Each row is a point on a landscape with many valleys, with its height.
A ball rolls from a point to the lowest of its 4 nearest points, and stops where none of them is lower. Distance is the straight distance between rows; heights are no part of it.
vob: [135 134 147 160  92 133 157 153]  height 51.6
vuduz: [121 140 129 146 180 111 147 117]  height 23.1
gumi: [108 143 163 137 105 174 163  84]  height 38.6
Fefe: [149 131 130 124  51 201 118 129]  height 70.3
Ses: [142 131 109 141 193  94 166 149]  height 7.4
bel: [113 134 118 134 179 112 119  98]  height 16.2
sef: [144 158 146 137  70 214 187 127]  height 75.0
kap: [119 121 144 138  90 140 114 113]  height 29.9
boba: [137 143 149 132  75 201 155 110]  height 64.4
nefib: [127 115 133 125  83 129 101 136]  height 24.3
Begob: [117 140 154 155 126 125 163 119]  height 31.1
Puluk: [153 121  88 116 211 103 143 126]  height 29.1
dasef: [108 127 147 141 117 138 122 105]  height 26.6
vafil: [127 142 144 164 142 113 163 135]  height 36.2
magal: [138 150 164 163  87 174 189 140]  height 63.2
zadak: [ 98 146 163 142 126 157 162  80]  height 31.0
zoti: [136 100  74  76 187 100  75 118]  height 18.1
Nuto: [118 114 116 118 129 104  85 119]  height 9.6
felir: [157 118 101 114 184  88 141 173]  height 8.0
dekat: [143 128 145 146  75 125 135 163]  height 61.2
gopeg: [119 137 157 146  99 155 156 105]  height 40.2
vepit: [118 125 111 131 170 106 117 116]  height 15.3
koram: [155 148 133 134  60 214 157 130]  height 80.2
dekob: [152 130 122  89 128  75 103 224]  height 17.1
Dem: [133 128 123 131 149  95 127 152]  height 19.2
pim: [111 131 153 132  92 177 143  92]  height 34.2
tesas: [ 82 142 156 127 141 150 144  53]  height 24.8
mamog: [120 120 134 113  66 190  96  85]  height 33.3
bak: [136 124 138 147 106 108 134 163]  height 60.0
kem: [103 125 150 132  99 157 120  84]  height 29.5
dorev: [145 129 122 110 110  80 109 200]  height 25.6
laro: [108 117 110 113 131 114  69 101]  height 17.0
Kof: [124 119 135 128  68 171  99 102]  height 4.8
tomuz: [ 92 122 123 121 138 126  83  74]  height 16.3
sivo: [124 112  92  95 150  91  72 134]  height 3.3
Pabi: [ 87 134 151 127 129 151 129  62]  height 21.2
dedov: [123 120 127 132 123 107 106 136]  height 14.1
kep: [135 144 145 162 124 106 166 160]  height 47.7
Taz: [137 123 139 131  58 167 117 136]  height 45.3
domo: [148 107  86 110 228 112 155 107]  height 32.2
zuke: [126 112 131 125  71 133  90 142]  height 31.7
befus: [113 134 148 153 141 122 145 104]  height 22.6
ges: [154 123 120 128  42 190 113 148]  height 68.0
fode: [138 140 130 156 161  99 163 163]  height 35.3
gume: [140 120 133 119  78 113 113 186]  height 67.8
kelon: [123 128 121 147 162 104 134 134]  height 18.3
guzi: [160 127 106  92 151  76 115 199]  height 4.4
tosa: [102 146 138 141 180 122 141  77]  height 19.9
keze: [136 130 121 121 143  88 112 165]  height 20.7
Zok: [144 129 133 129 115  86 136 201]  height 34.3
Rafi: [118 116  96 115 175 104  87 102]  height 13.5
sovu: [140 134 149 146  73 167 153 136]  height 62.2
Rom: [124 123 102 124 215 118 133  89]  height 29.3
rosu: [134 145 158 150  79 180 170 125]  height 52.9
lep: [156  92  78  98 212 112 133 121]  height 31.8
sifod: [116 115 121 121  97 120  78 125]  height 7.9
Volik: [ 95 122 142 113  94 177  93  61]  height 33.9
livu: [116 130 143 122  82 190 125  82]  height 35.5
Revo: [ 87 147 162 112 112 184 152  50]  height 37.5
Moke: [138 130 107 137 200  99 156 128]  height 21.8
baz: [150 136 113 132 166  81 156 203]  height 23.7
kani: [134 135 129 146 148  88 145 166]  height 25.8
nage: [ 98 138 140 135 153 130 124  79]  height 18.2
Vapip: [105 121 126 122 132 120  93  98]  height 13.6
Feb: [145 112  91  94 173  87 100 150]  height 2.2
Nisiz: [151 131 117 126 147  83 137 196]  height 30.4
Mimo: [142 122 113  93 135  82  90 184]  height 17.3
bibu: [121 138 156 155 105 140 166 132]  height 40.9
zif: [150 120 139 135  64 129 123 172]  height 66.5
sudo: [150  88  64  68 201 104  93 125]  height 25.7
fum: [130 134 106 134 205 109 150 106]  height 26.9
Mami: [136 123 111 107 134  89  89 160]  height 15.8

Call two points neighbours if one is among the 4 nearest of the other. Go from one point of each pair to the other, from neighbour to neighbour, staying as low as possible. Name the highest point that can't be avoided.
Feb, Ses => felir
Ses, sifod => Nuto
Feb, Kof => kap

Where does a ball stop that starts at each point below?
gume => guzi
Dem => sifod
fum => Ses
Vapip => sifod
lep => Feb
Puluk => Ses
sovu => Kof
Rafi => Feb
